Points on a hilly landscape, in no order, each with its height.
From any point a ball rolls to the lowest of the 4 points nearest to it. It stops when none of these is lower. Distance is the straight distance between rows; heights are no part of it.
z_72: 108  148  128  134  163  102  148  133  151  142  145  138  147  79  152  132  119  144  146  123  128  147  141  101  135  73  151  141  144  114  79  92  122  94  124  100  171  154  94  126  117  84  128  107  106  height 322
z_396: 215  104  88  105  138  177  101  147  154  154  183  88  87  119  202  103  70  145  133  148  116  147  80  201  162  161  161  155  129  125  169  151  112  150  157  112  151  130  108  110  120  162  79  130  169  height 384
z_326: 88  138  148  88  113  103  103  63  133  105  136  140  104  124  125  123  179  119  136  153  145  128  146  140  184  179  92  75  113  79  123  173  122  154  98  146  107  77  135  164  144  167  117  108  73  height 490
z_130: 105  147  138  130  126  96  147  99  90  96  88  137  170  175  125  141  177  87  116  95  139  100  138  41  70  146  164  124  112  155  161  119  172  88  126  92  113  143  107  149  137  100  150  118  111  height 271
z_254: 172  57  129  136  85  179  186  141  166  81  144  86  121  140  101  117  109  141  48  194  104  185  184  103  99  84  107  162  210  154  178  98  158  76  130  103  171  88  97  61  161  130  75  147  217  height 365
z_199: 118  139  128  170  163  121  118  109  118  127  133  134  134  116  146  131  84  119  131  134  131  138  147  110  139  59  126  180  132  139  129  103  139  109  143  99  162  199  88  102  136  110  149  125  135  height 297
z_49: 99  155  139  119  49  98  90  122  85  129  112  162  170  104  98  187  126  111  122  154  141  113  139  155  105  109  136  112  68  124  96  132  93  191  148  180  159  127  160  174  123  157  190  116  91  height 437
z_305: 120  102  110  134  196  146  132  103  149  150  126  100  125  132  128  84  82  181  195  137  106  131  110  148  166  186  132  119  104  129  137  137  114  120  153  124  107  152  93  99  123  117  81  148  165  height 246
z_940: 220  106  80  96  143  167  113  158  176  163  201  93  89  121  186  106  89  136  79  133  122  138  88  187  157  162  144  148  150  134  183  130  128  118  142  104  138  97  107  131  120  184  51  111  192  height 393
z_662: 204  101  127  144  128  167  149  188  124  136  139  83  70  139  147  104  147  141  115  123  144  140  126  196  147  118  106  145  186  114  155  101  144  109  97  101  133  130  163  67  118  110  124  178  164  height 487
z_287: 113  151  120  153  167  115  147  124  148  140  140  127  141  81  137  130  108  149  152  126  132  147  142  126  145  77  124  160  135  114  83  86  124  100  127  93  174  169  100  114  125  89  125  110  120  height 236
z_743: 186  73  123  148  107  156  179  183  158  103  143  90  114  147  115  138  120  137  31  171  114  182  165  117  117  77  106  172  208  159  172  113  154  71  129  111  149  62  125  71  151  140  96  134  209  height 381
z_709: 124  125  123  169  164  114  153  115  157  151  131  115  127  104  136  118  108  169  154  123  136  152  151  149  151  95  99  159  130  122  74  89  122  98  121  88  160  183  97  88  129  110  116  120  133  height 107
z_503: 221  113  93  119  145  157  134  167  159  174  161  91  107  131  158  106  112  147  61  125  119  121  85  182  158  183  125  140  139  147  198  98  145  115  118  111  135  68  97  103  135  182  74  137  184  height 461
z_807: 113  142  132  90  117  112  143  141  126  127  122  154  147  111  166  135  144  84  151  119  138  139  149  82  121  106  187  112  153  111  95  118  115  84  132  96  133  124  117  166  115  107  132  94  64  height 469
z_886: 218  102  91  117  140  185  150  161  123  160  169  102  121  131  145  101  112  124  50  133  112  121  122  169  140  194  143  131  147  160  211  93  143  98  103  100  136  78  72  88  144  177  49  140  200  height 503
z_645: 99  117  96  137  205  134  127  102  118  125  162  104  152  115  121  104  85  159  199  148  112  141  102  132  173  183  138  115  97  132  147  132  108  126  150  118  122  136  65  93  125  115  87  137  156  height 275
z_659: 95  146  123  110  185  103  147  123  152  119  143  122  152  93  129  103  118  171  180  121  116  130  150  115  144  109  161  114  150  89  98  102  104  102  115  114  142  116  105  113  98  83  127  132  117  height 200
z_540: 220  107  84  95  149  173  137  171  155  161  194  113  109  115  165  106  98  132  54  140  109  135  102  177  140  172  131  144  149  157  203  110  147  94  120  97  151  85  80  109  134  197  32  114  190  height 440
z_116: 91  142  155  75  147  83  146  107  105  92  161  134  141  107  134  106  165  136  173  144  121  115  130  109  174  172  156  82  122  89  147  144  117  101  110  112  137  67  116  112  111  114  144  136  107  height 416
z_960: 166  73  119  133  117  211  190  161  169  101  159  79  102  120  115  121  148  138  52  156  138  175  165  119  110  106  87  150  223  136  149  104  167  95  81  99  144  79  112  84  147  104  37  156  204  height 284
z_247: 157  83  122  166  158  153  112  160  140  135  95  117  73  175  149  106  83  130  120  123  114  154  124  144  125  68  99  178  171  159  140  137  140  89  168  120  104  191  157  92  147  140  117  111  147  height 223
z_139: 101  122  111  144  194  131  125  110  104  119  175  98  156  94  135  115  102  142  174  152  120  144  105  109  187  188  146  111  94  132  153  141  112  133  146  132  132  115  56  90  126  119  100  143  137  height 287
z_416: 207  114  112  147  160  160  150  153  165  191  129  95  83  141  153  89  120  172  113  117  115  123  69  187  164  186  125  135  124  136  153  110  132  127  145  119  114  102  118  113  130  157  97  151  180  height 401
z_620: 98  125  123  180  206  130  107  110  141  116  75  132  165  151  132  118  105  142  110  90  94  101  118  83  84  74  162  159  141  150  167  114  154  114  146  143  124  179  100  127  123  87  154  147  137  height 359
z_121: 124  108  117  179  175  130  89  121  127  117  102  128  114  152  128  122  78  131  129  125  109  135  138  119  122  49  117  178  143  155  150  114  142  110  158  126  134  199  119  105  145  133  133  123  147  height 250
z_348: 92  133  112  129  191  114  149  115  163  143  141  115  144  93  121  94  111  194  169  121  116  130  151  126  149  125  140  115  137  105  101  104  109  112  109  109  125  128  102  103  101  89  109  135  137  height 19
z_555: 120  149  128  110  55  104  80  110  68  126  118  150  170  122  115  172  140  87  124  140  137  125  157  160  91  110  156  105  93  115  114  117  101  193  137  157  135  122  153  175  120  162  174  95  83  height 449
z_573: 99  145  117  82  164  104  156  131  139  125  158  136  141  89  146  110  142  155  177  126  119  123  165  117  140  109  176  107  152  85  119  116  107  101  114  112  141  113  111  129  96  85  137  131  98  height 342
z_427: 95  141  137  150  162  111  151  114  104  110  107  152  163  143  149  138  145  86  114  103  115  105  118  51  108  110  172  153  123  162  164  121  164  86  147  105  137  161  81  135  134  97  158  134  118  height 252
z_562: 84  162  142  91  83  98  109  94  146  112  143  173  126  94  91  173  124  158  140  141  130  109  130  154  128  108  95  104  94  100  82  193  99  212  116  195  154  111  181  191  130  152  170  109  88  height 509
z_43: 190  96  132  151  123  162  139  169  127  146  120  97  74  147  160  96  115  132  132  130  136  146  142  186  149  99  96  166  169  126  127  120  139  99  121  103  140  168  169  68  134  109  136  151  151  height 318
z_909: 103  155  134  113  115  120  148  129  115  127  118  153  162  117  155  149  165  73  117  111  137  128  132  57  101  117  179  132  137  132  112  123  138  90  156  89  134  131  104  163  132  112  134  83  72  height 368
z_723: 192  95  106  129  118  188  167  187  166  108  169  72  87  131  143  119  147  135  68  138  152  159  140  130  133  89  93  160  232  133  141  117  155  108  91  108  134  87  150  73  131  107  84  162  193  height 319
z_707: 76  168  152  155  71  120  78  117  102  135  80  137  153  153  85  166  148  76  161  115  143  99  96  91  85  134  132  115  86  134  79  146  129  207  131  183  86  151  179  188  111  114  173  168  113  height 74
z_111: 112  118  118  196  212  135  92  106  148  117  68  125  147  157  130  120  99  149  102  94  103  120  122  99  99  59  142  166  142  154  162  112  169  107  149  147  119  171  115  117  127  113  145  139  141  height 444
z_715: 89  144  158  92  162  94  131  112  114  96  163  134  148  90  129  103  170  116  155  146  125  132  101  96  193  176  139  83  98  88  159  157  126  113  123  122  126  65  93  119  117  126  135  133  96  height 403
z_438: 102  147  119  122  167  105  168  125  163  141  146  138  149  84  142  120  114  162  162  129  121  133  159  113  142  81  157  134  152  96  93  99  116  96  115  108  162  129  98  120  105  85  126  120  115  height 336
z_511: 104  158  121  123  118  85  157  87  98  77  82  133  171  187  115  154  185  94  119  94  139  90  146  44  57  149  153  123  109  147  161  99  153  106  103  89  101  142  130  135  131  99  150  127  101  height 267
z_389: 52  170  162  142  69  111  102  99  124  120  70  150  147  157  54  156  139  90  170  110  147  97  108  72  71  132  101  100  86  132  60  147  121  195  129  175  67  147  198  190  109  99  170  178  124  height 101
z_133: 152  98  117  165  148  138  126  136  122  126  113  116  82  154  143  107  81  134  142  140  130  151  146  152  142  80  92  172  159  147  126  111  137  92  144  99  137  217  140  81  152  128  126  123  144  height 258
z_908: 179  108  131  144  148  145  167  139  167  187  100  101  89  136  145  82  116  183  139  113  116  120  77  185  168  180  118  131  120  127  125  109  141  109  136  113  113  127  125  98  128  135  99  154  172  height 442
z_942: 137  109  110  144  178  163  143  122  152  162  124  91  109  131  136  85  88  174  193  124  105  136  97  161  158  197  135  117  104  132  132  133  126  124  151  122  98  143  96  100  125  134  75  143  161  height 207
z_184: 69  139  151  109  62  107  115  149  115  140  122  204  165  84  83  185  101  130  128  125  121  108  110  128  84  137  100  108  51  149  74  168  86  183  149  206  148  149  156  183  133  152  184  106  86  height 518
z_875: 106  126  133  72  105  106  142  128  114  104  143  146  139  104  139  121  147  117  171  140  128  121  186  118  123  133  164  86  145  90  119  126  106  96  111  101  121  114  132  141  113  122  143  107  70  height 529
z_722: 107  139  135  112  153  117  158  144  148  131  146  151  145  84  157  128  136  111  142  120  126  133  147  92  126  86  182  127  155  113  93  115  118  79  136  106  162  146  103  151  111  86  130  97  87  height 438
z_102: 115  139  137  163  178  127  110  109  113  112  99  134  162  132  139  123  105  117  125  101  101  118  129  71  104  71  165  165  131  155  158  124  160  102  151  124  143  176  91  125  132  90  169  144  139  height 296
z_686: 119  165  130  138  98  69  136  80  92  93  91  124  162  181  103  153  201  91  102  99  160  102  133  53  79  138  141  117  102  150  144  97  161  127  109  96  94  129  128  151  125  120  144  117  118  height 226
z_83: 63  172  133  85  84  112  116  120  147  118  146  180  128  95  80  177  108  160  148  130  121  101  127  146  111  120  102  99  87  116  79  201  97  200  123  211  153  124  183  188  140  133  186  99  91  height 525
z_221: 170  79  143  179  146  154  119  173  142  146  65  130  94  184  145  96  93  139  76  122  118  154  104  124  110  84  96  173  180  169  151  129  145  74  158  123  103  147  160  95  158  165  125  110  157  height 279
z_873: 184  113  142  149  137  145  169  145  148  182  108  98  81  139  143  86  128  179  141  109  126  132  109  191  161  158  99  135  130  121  121  104  130  105  120  103  133  140  132  78  136  125  117  165  167  height 701
z_376: 56  142  132  94  75  100  123  151  132  125  131  218  156  92  78  193  96  145  148  117  110  103  115  115  86  145  95  107  60  164  74  184  80  182  141  216  141  156  156  186  126  137  178  79  80  height 545
z_13: 85  158  140  106  66  99  126  109  135  122  130  183  148  88  95  172  115  148  131  131  121  106  123  143  106  114  100  105  72  118  79  171  90  199  137  202  165  121  176  193  131  155  195  107  97  height 531
z_340: 199  100  101  137  143  196  157  179  122  146  161  82  106  147  143  110  150  136  71  126  132  118  152  183  137  148  116  137  180  140  200  79  136  121  72  107  123  85  121  69  129  107  68  187  187  height 464
z_738: 108  146  148  127  128  102  145  106  101  122  110  155  158  142  147  153  157  74  106  105  138  110  125  45  103  127  167  142  121  156  141  120  161  93  142  97  128  143  83  146  133  107  146  102  90  height 304
z_706: 143  91  113  178  165  149  99  142  140  127  88  120  96  173  137  114  72  132  131  117  113  150  134  136  117  68  103  172  173  151  137  122  145  98  160  122  119  199  138  92  149  144  125  109  145  height 196
z_576: 100  145  143  83  82  74  116  68  122  114  146  143  129  109  110  143  150  138  122  151  147  121  168  159  138  132  95  89  92  84  105  157  106  177  101  147  136  100  160  171  135  173  153  88  96  height 486
z_447: 65  142  159  137  64  104  112  167  94  143  113  197  173  105  75  185  113  87  141  126  127  105  108  112  80  169  103  111  42  165  74  148  86  183  137  203  129  156  138  173  127  137  191  117  86  height 406
z_774: 66  169  138  94  93  125  104  100  148  114  150  178  112  98  97  170  129  150  148  127  119  96  131  169  146  128  102  94  91  105  98  212  107  225  94  201  142  115  181  188  142  112  170  123  89  height 512
z_515: 192  107  135  136  124  161  141  182  144  127  133  103  53  154  149  109  118  122  109  130  131  157  123  167  147  77  100  174  205  132  130  129  140  90  142  107  127  157  184  86  135  118  129  146  161  height 299
z_500: 178  71  143  165  129  158  146  195  147  140  88  129  92  165  148  115  116  138  52  136  112  165  101  125  121  85  105  183  180  163  162  124  142  61  151  117  115  104  173  84  145  159  138  122  170  height 301
z_690: 136  121  124  172  154  126  110  119  123  130  119  118  106  139  140  128  79  123  147  137  122  142  149  134  135  58  100  178  141  145  126  103  134  98  148  104  148  211  114  88  144  121  134  119  147  height 257
z_507: 176  79  137  166  145  155  130  180  150  144  85  122  74  176  149  108  92  126  91  123  117  160  124  145  127  82  93  175  189  149  145  140  142  72  164  124  106  160  174  103  142  157  130  114  153  height 251
z_275: 145  86  120  185  169  148  102  145  140  136  69  123  111  177  136  111  92  144  106  116  111  149  116  130  109  71  101  173  159  156  148  121  150  93  153  136  99  181  144  108  148  149  118  108  144  height 238
z_761: 94  130  144  156  168  117  143  112  114  100  82  144  161  160  129  133  140  122  123  90  106  95  131  65  68  107  176  140  127  151  170  127  169  98  131  118  117  156  91  130  126  71  168  151  123  height 161
z_967: 92  140  163  69  115  79  148  99  108  91  142  144  128  111  139  104  176  126  161  148  133  111  153  124  161  172  134  76  119  84  137  150  124  98  106  115  118  79  127  129  135  131  142  113  83  height 457
z_684: 118  99  114  193  196  139  88  121  147  134  74  126  134  165  137  110  94  153  95  98  103  128  114  115  96  61  117  175  145  157  160  113  147  105  155  135  112  177  115  118  133  115  127  124  145  height 348
z_223: 167  107  115  152  174  167  142  127  170  180  114  98  92  133  144  84  105  177  155  121  101  132  78  172  163  186  125  125  114  132  141  125  134  122  161  128  112  127  105  104  121  143  82  154  171  height 31
z_31: 99  127  160  78  93  74  132  76  112  100  131  143  122  111  124  106  179  128  146  154  143  114  153  125  157  169  102  72  107  78  134  164  130  119  95  115  117  79  143  151  137  163  135  101  86  height 475
z_473: 109  145  146  121  133  104  146  137  119  131  131  157  155  106  170  148  132  78  113  116  134  125  128  52  108  99  170  146  144  136  116  120  148  91  156  95  157  151  89  149  125  112  147  100  89  height 367
z_665: 90  139  143  81  89  76  110  71  116  99  135  140  123  120  117  142  160  137  131  157  135  125  172  146  137  144  89  79  100  83  120  155  115  154  94  140  125  88  155  166  139  167  145  88  92  height 483
z_24: 97  184  155  150  60  96  96  92  119  119  69  126  150  169  76  155  165  89  142  106  158  97  88  73  85  121  122  111  76  128  70  138  146  201  135  162  86  120  191  197  111  121  176  172  119  height 99
z_387: 216  108  132  147  142  148  153  157  163  180  136  95  87  137  147  82  137  170  97  112  117  117  75  198  165  178  118  138  121  121  156  96  139  108  129  110  129  92  120  91  125  158  102  170  181  height 597
z_850: 55  147  167  148  58  113  78  139  71  141  86  170  169  140  64  176  127  73  150  129  139  108  106  118  82  151  118  117  62  154  85  140  101  202  131  196  105  160  159  167  115  116  188  157  99  height 166
z_332: 94  132  134  96  116  112  96  64  135  110  138  152  110  123  106  154  175  122  131  152  138  124  141  154  173  166  78  78  99  85  115  182  121  188  92  166  97  89  140  177  148  150  114  103  83  height 497
z_557: 116  159  121  127  89  112  61  104  87  124  96  129  154  159  116  179  163  67  117  113  167  122  121  105  91  120  163  121  103  123  107  111  125  191  145  155  88  126  158  191  114  142  141  109  86  height 220
z_677: 98  139  130  125  186  108  134  117  104  102  182  117  163  86  127  109  144  133  164  151  120  136  99  99  196  181  144  104  109  117  149  142  122  118  126  118  141  77  63  87  113  112  126  143  125  height 321
z_596: 123  133  108  99  85  110  84  117  79  123  125  145  164  138  131  155  157  72  135  131  150  141  169  121  89  106  167  104  130  111  112  108  99  150  146  125  112  122  153  175  121  154  132  79  66  height 568
z_945: 114  148  123  116  58  119  61  119  75  129  104  146  161  134  106  174  135  75  127  136  142  125  134  145  103  111  164  120  80  115  103  121  103  211  153  168  128  130  157  178  111  151  174  114  81  height 364
z_754: 94  150  147  132  54  113  77  125  74  139  103  172  175  113  87  177  125  85  125  133  125  116  116  150  89  122  149  117  68  125  98  128  97  200  152  187  136  129  149  175  124  143  199  129  86  height 340
z_800: 106  124  97  135  200  122  135  111  152  133  132  102  144  113  117  95  99  190  192  125  108  127  130  133  164  173  134  117  115  116  125  122  111  118  122  126  113  123  91  98  121  111  86  140  160  height 289
z_822: 97  134  137  117  172  115  129  125  122  108  184  137  151  76  138  118  164  124  142  149  125  148  82  92  195  183  141  96  102  103  138  156  122  122  136  132  133  64  71  112  113  127  117  132  100  height 396
z_996: 68  162  134  87  72  108  122  140  147  123  143  200  138  89  89  177  108  155  141  118  117  101  120  136  98  124  107  109  75  128  68  195  97  192  136  219  149  144  175  184  135  135  183  97  87  height 550
z_252: 64  174  151  93  95  127  118  116  134  107  159  187  123  96  92  184  117  142  172  125  115  102  134  161  139  140  102  91  76  131  90  218  102  218  90  200  147  139  177  166  147  85  180  129  81  height 536
z_702: 83  134  169  86  124  107  126  82  120  103  139  148  111  113  123  105  183  114  146  149  140  120  122  112  183  198  106  75  114  89  134  171  126  126  100  132  92  78  118  148  141  154  125  111  70  height 489
z_760: 175  92  131  155  133  155  131  162  130  132  115  107  65  155  147  104  96  127  134  130  117  156  132  160  142  81  97  175  175  145  133  121  137  78  145  113  133  196  169  90  142  124  133  119  152  height 255
z_700: 96  185  158  150  48  90  123  101  129  111  56  128  147  158  60  150  169  111  148  120  153  93  108  78  82  109  102  108  94  131  57  136  144  174  126  145  84  124  204  184  103  117  182  163  119  height 116
z_925: 169  105  137  165  133  138  138  136  118  149  121  104  76  133  137  107  97  145  153  121  138  146  146  175  145  102  87  152  155  130  109  109  133  101  128  95  147  202  132  76  142  121  130  139  145  height 269
z_412: 106  131  129  74  132  109  149  134  120  121  141  146  140  102  150  122  151  126  170  126  129  125  175  99  123  106  182  97  161  85  95  125  106  89  123  116  140  128  124  146  108  95  141  115  75  height 474
z_775: 123  146  141  153  161  108  141  119  126  126  139  143  151  94  154  151  120  112  127  111  135  143  130  79  137  72  146  164  136  144  106  106  144  86  144  99  183  168  77  123  129  99  153  117  108  height 369
z_228: 120  140  124  178  177  122  109  121  121  121  120  135  142  134  142  129  86  110  128  117  115  125  139  99  119  56  158  173  136  154  149  114  147  99  151  115  154  192  90  102  136  97  154  128  140  height 331
z_173: 169  67  131  137  108  193  202  154  172  85  148  75  109  123  108  114  120  133  49  192  118  172  168  116  105  103  84  151  218  153  153  109  170  86  106  104  164  91  93  76  170  117  59  155  209  height 329
z_526: 123  120  108  154  184  134  156  107  172  155  121  103  122  121  121  82  109  193  186  119  113  133  127  154  163  149  112  121  128  118  107  111  112  118  123  118  108  151  97  94  118  109  85  139  154  height 254
z_161: 102  132  150  69  92  75  149  102  99  99  139  141  133  118  134  110  163  123  159  152  139  110  180  130  138  156  132  70  124  85  125  144  110  110  97  103  130  90  143  155  120  142  150  98  83  height 479
z_983: 75  155  133  99  112  118  97  65  147  117  143  144  104  123  97  155  165  136  146  139  138  125  151  161  164  142  73  84  94  89  111  186  110  207  94  176  122  97  167  169  144  137  133  109  92  height 493
z_131: 205  110  105  137  159  165  132  153  168  177  137  82  90  140  157  82  106  165  121  118  104  126  58  183  168  178  146  140  126  129  157  136  134  135  161  125  120  110  112  118  127  160  82  160  178  height 274
z_895: 205  110  141  149  129  161  160  171  127  168  131  91  76  147  154  86  144  150  114  116  137  129  103  206  161  144  107  146  146  120  145  96  133  111  99  101  139  122  143  72  129  127  121  170  174  height 711
z_493: 54  154  129  71  99  103  133  145  129  102  171  211  125  98  92  168  92  150  168  107  115  97  128  116  109  145  106  94  77  145  82  209  86  190  117  210  133  167  183  177  134  117  176  85  75  height 596
z_528: 210  90  103  108  148  207  152  171  122  141  156  115  121  130  134  98  118  122  54  128  112  122  140  174  138  187  134  128  163  169  213  89  154  86  93  99  139  76  70  72  134  158  38  155  193  height 523
z_956: 113  158  136  137  112  106  130  96  91  114  102  138  160  169  129  153  173  67  107  97  159  116  121  50  90  148  160  124  113  151  139  113  158  110  134  93  97  120  111  172  140  131  129  94  101  height 270
z_602: 150  113  134  166  144  131  168  122  160  181  111  105  100  123  137  93  113  175  171  114  130  143  133  171  162  147  94  142  125  113  96  92  124  96  112  95  133  164  121  82  131  124  103  138  151  height 417
z_803: 177  87  134  157  138  152  149  193  148  136  90  119  80  169  152  106  115  130  79  135  114  162  104  136  121  82  96  170  197  156  149  133  151  68  165  122  112  125  172  95  144  161  141  122  163  height 276
z_157: 181  83  113  124  144  215  164  178  158  117  166  82  96  128  124  112  149  133  61  132  144  152  166  142  123  134  103  135  214  129  162  103  155  119  65  100  133  81  111  72  135  85  33  174  195  height 203
z_593: 89  131  109  118  204  114  130  104  117  109  165  106  161  114  127  102  108  168  189  136  111  127  123  119  175  165  147  109  106  117  143  133  105  132  131  121  122  118  70  92  109  97  108  150  155  height 293
z_717: 221  117  80  116  155  175  108  151  170  168  183  82  85  121  190  90  89  140  115  134  109  146  67  190  161  172  156  143  143  133  179  153  135  138  162  124  136  110  107  117  118  174  70  132  174  height 366
z_96: 50  155  164  154  69  117  93  133  83  129  82  159  156  146  58  177  130  76  175  122  142  97  115  91  80  159  110  111  69  152  67  146  104  201  123  186  80  165  173  173  109  94  180  161  113  height 114
z_230: 144  115  125  176  145  124  136  120  132  149  125  107  102  121  135  117  91  142  153  127  129  142  156  162  143  84  95  170  135  136  99  102  131  100  134  95  157  204  123  78  152  110  121  117  144  height 215
z_216: 186  71  109  130  142  232  152  170  131  138  152  90  113  126  126  95  144  132  59  125  133  130  167  157  114  149  125  141  186  147  187  79  164  113  70  111  119  81  96  70  128  112  29  188  188  height 314
z_446: 86  152  152  143  67  123  68  125  82  139  95  160  172  133  101  175  138  82  141  136  136  109  113  132  88  135  146  119  75  134  88  133  110  206  158  181  116  141  171  176  107  140  183  152  92  height 249
z_592: 96  143  143  110  186  102  133  109  107  96  179  130  154  91  124  100  150  143  168  150  122  122  106  92  187  180  164  90  106  101  148  144  124  114  126  126  137  74  80  107  105  110  124  143  118  height 354
z_27: 120  128  109  81  100  116  117  124  94  115  118  142  145  119  150  144  159  83  135  128  145  133  172  106  101  121  182  102  139  108  107  119  103  111  131  109  110  139  132  169  112  133  126  81  59  height 477
z_773: 149  92  103  147  172  162  118  121  118  150  160  102  121  120  162  96  74  155  186  153  107  151  80  160  173  197  146  124  91  138  152  157  114  139  178  119  132  156  73  94  136  136  92  140  161  height 232
z_297: 87  141  132  92  181  94  143  117  118  107  159  117  142  105  122  104  145  156  184  140  119  124  148  111  167  146  169  92  134  92  143  138  112  101  110  110  132  94  98  107  103  79  142  149  128  height 347
z_331: 125  182  120  138  90  60  116  76  104  94  82  109  157  186  79  150  195  108  106  105  180  106  115  63  75  118  130  113  90  138  122  114  155  165  108  117  100  109  161  171  117  133  164  130  117  height 174
z_176: 110  150  118  120  105  110  103  104  97  111  112  141  155  159  137  161  177  66  106  113  168  130  123  61  93  138  162  125  120  140  112  118  138  132  144  101  91  122  120  182  126  139  118  79  85  height 312
z_244: 110  146  131  91  53  74  102  85  101  112  135  154  158  106  111  151  144  135  125  141  144  126  167  163  113  118  111  99  94  93  108  134  99  173  116  154  145  112  168  174  130  180  173  80  87  height 494
z_502: 113  136  121  113  105  115  116  127  100  115  113  146  154  142  157  156  161  63  117  110  156  136  128  57  95  126  160  127  133  130  109  121  139  109  140  106  108  124  120  171  126  136  117  74  60  height 363
z_579: 78  159  134  96  96  102  97  79  151  116  147  168  119  112  101  169  133  157  130  141  139  120  145  162  143  123  88  92  87  85  87  194  100  217  99  188  143  107  175  192  136  141  166  103  101  height 501
z_679: 219  92  89  123  154  200  146  179  117  156  158  93  122  135  139  105  138  131  57  131  123  125  152  182  136  179  131  127  159  156  211  77  148  103  85  105  132  76  94  71  138  139  55  177  190  height 448
z_972: 223  119  115  141  139  164  146  177  131  160  159  89  102  138  151  103  142  150  64  108  133  112  115  193  155  168  124  144  142  131  192  82  141  119  95  110  132  82  116  60  129  140  88  171  185  height 632
z_10: 97  177  161  147  43  69  144  97  143  106  63  136  158  161  44  148  148  120  168  133  135  96  107  73  66  94  86  103  85  141  51  131  128  166  120  154  93  146  203  179  107  120  191  153  111  height 139
z_309: 195  98  107  121  139  193  163  191  150  125  166  81  91  146  135  121  151  139  71  123  142  142  157  158  119  118  109  148  215  130  166  97  152  119  73  106  119  87  132  74  130  102  67  181  178  height 305
z_755: 106  135  123  66  93  98  115  123  91  107  140  147  141  113  139  142  149  101  150  127  149  133  182  118  105  121  175  92  136  86  113  120  93  108  123  110  122  127  142  164  125  133  133  96  56  height 542
z_288: 118  145  136  168  157  114  136  127  132  133  140  129  140  91  149  139  97  117  134  117  121  147  143  98  141  59  147  163  136  135  102  93  140  94  137  104  176  169  84  120  128  98  156  109  122  height 325
z_841: 160  101  108  138  166  176  120  123  147  165  143  95  100  138  166  84  82  155  179  144  99  134  66  171  157  192  155  134  102  136  147  148  118  136  190  127  120  147  103  114  125  147  95  142  166  height 209
z_896: 100  177  133  146  84  110  72  96  100  121  88  123  155  161  104  168  176  68  106  106  173  107  101  85  89  116  146  128  99  118  99  120  135  195  137  149  76  106  170  190  110  139  147  139  102  height 158
z_999: 208  108  69  79  137  181  113  157  171  148  220  106  85  113  200  105  85  136  77  142  115  146  104  181  157  161  134  143  182  134  188  144  135  109  98  88  161  104  96  129  134  179  28  99  173  height 433
z_681: 193  85  134  140  119  161  169  210  168  126  140  106  94  148  153  119  124  131  37  146  128  165  121  126  129  73  107  178  218  158  156  133  148  77  141  117  138  78  165  94  142  140  132  136  184  height 330
z_893: 73  143  160  141  52  121  85  134  74  144  101  176  167  104  89  181  114  82  149  125  127  103  108  134  85  141  126  116  52  144  83  136  94  204  155  195  129  143  155  164  121  133  196  143  92  height 266
z_381: 109  133  123  62  77  88  111  88  94  109  136  143  145  123  126  144  151  110  148  147  144  124  193  145  116  132  134  94  119  89  126  124  91  131  114  117  126  117  152  152  127  160  148  88  69  height 508
z_997: 111  180  139  141  84  85  91  86  107  112  67  117  151  171  99  165  188  88  117  104  169  110  97  75  89  125  132  117  93  132  103  127  147  182  135  139  82  102  176  181  100  145  147  134  114  height 129

For each start below, name the point where the ball stops.
z_244 -> z_707
z_662 -> z_706
z_332 -> z_348
z_576 -> z_348
z_681 -> z_706
z_27 -> z_707
z_176 -> z_707
z_807 -> z_761

Two balls start at each pair of points below. Name the first point that both come to, or write never.
z_511 and z_596 -> z_707
z_130 and z_755 -> z_686
z_503 and z_886 -> z_940
z_326 and z_592 -> never
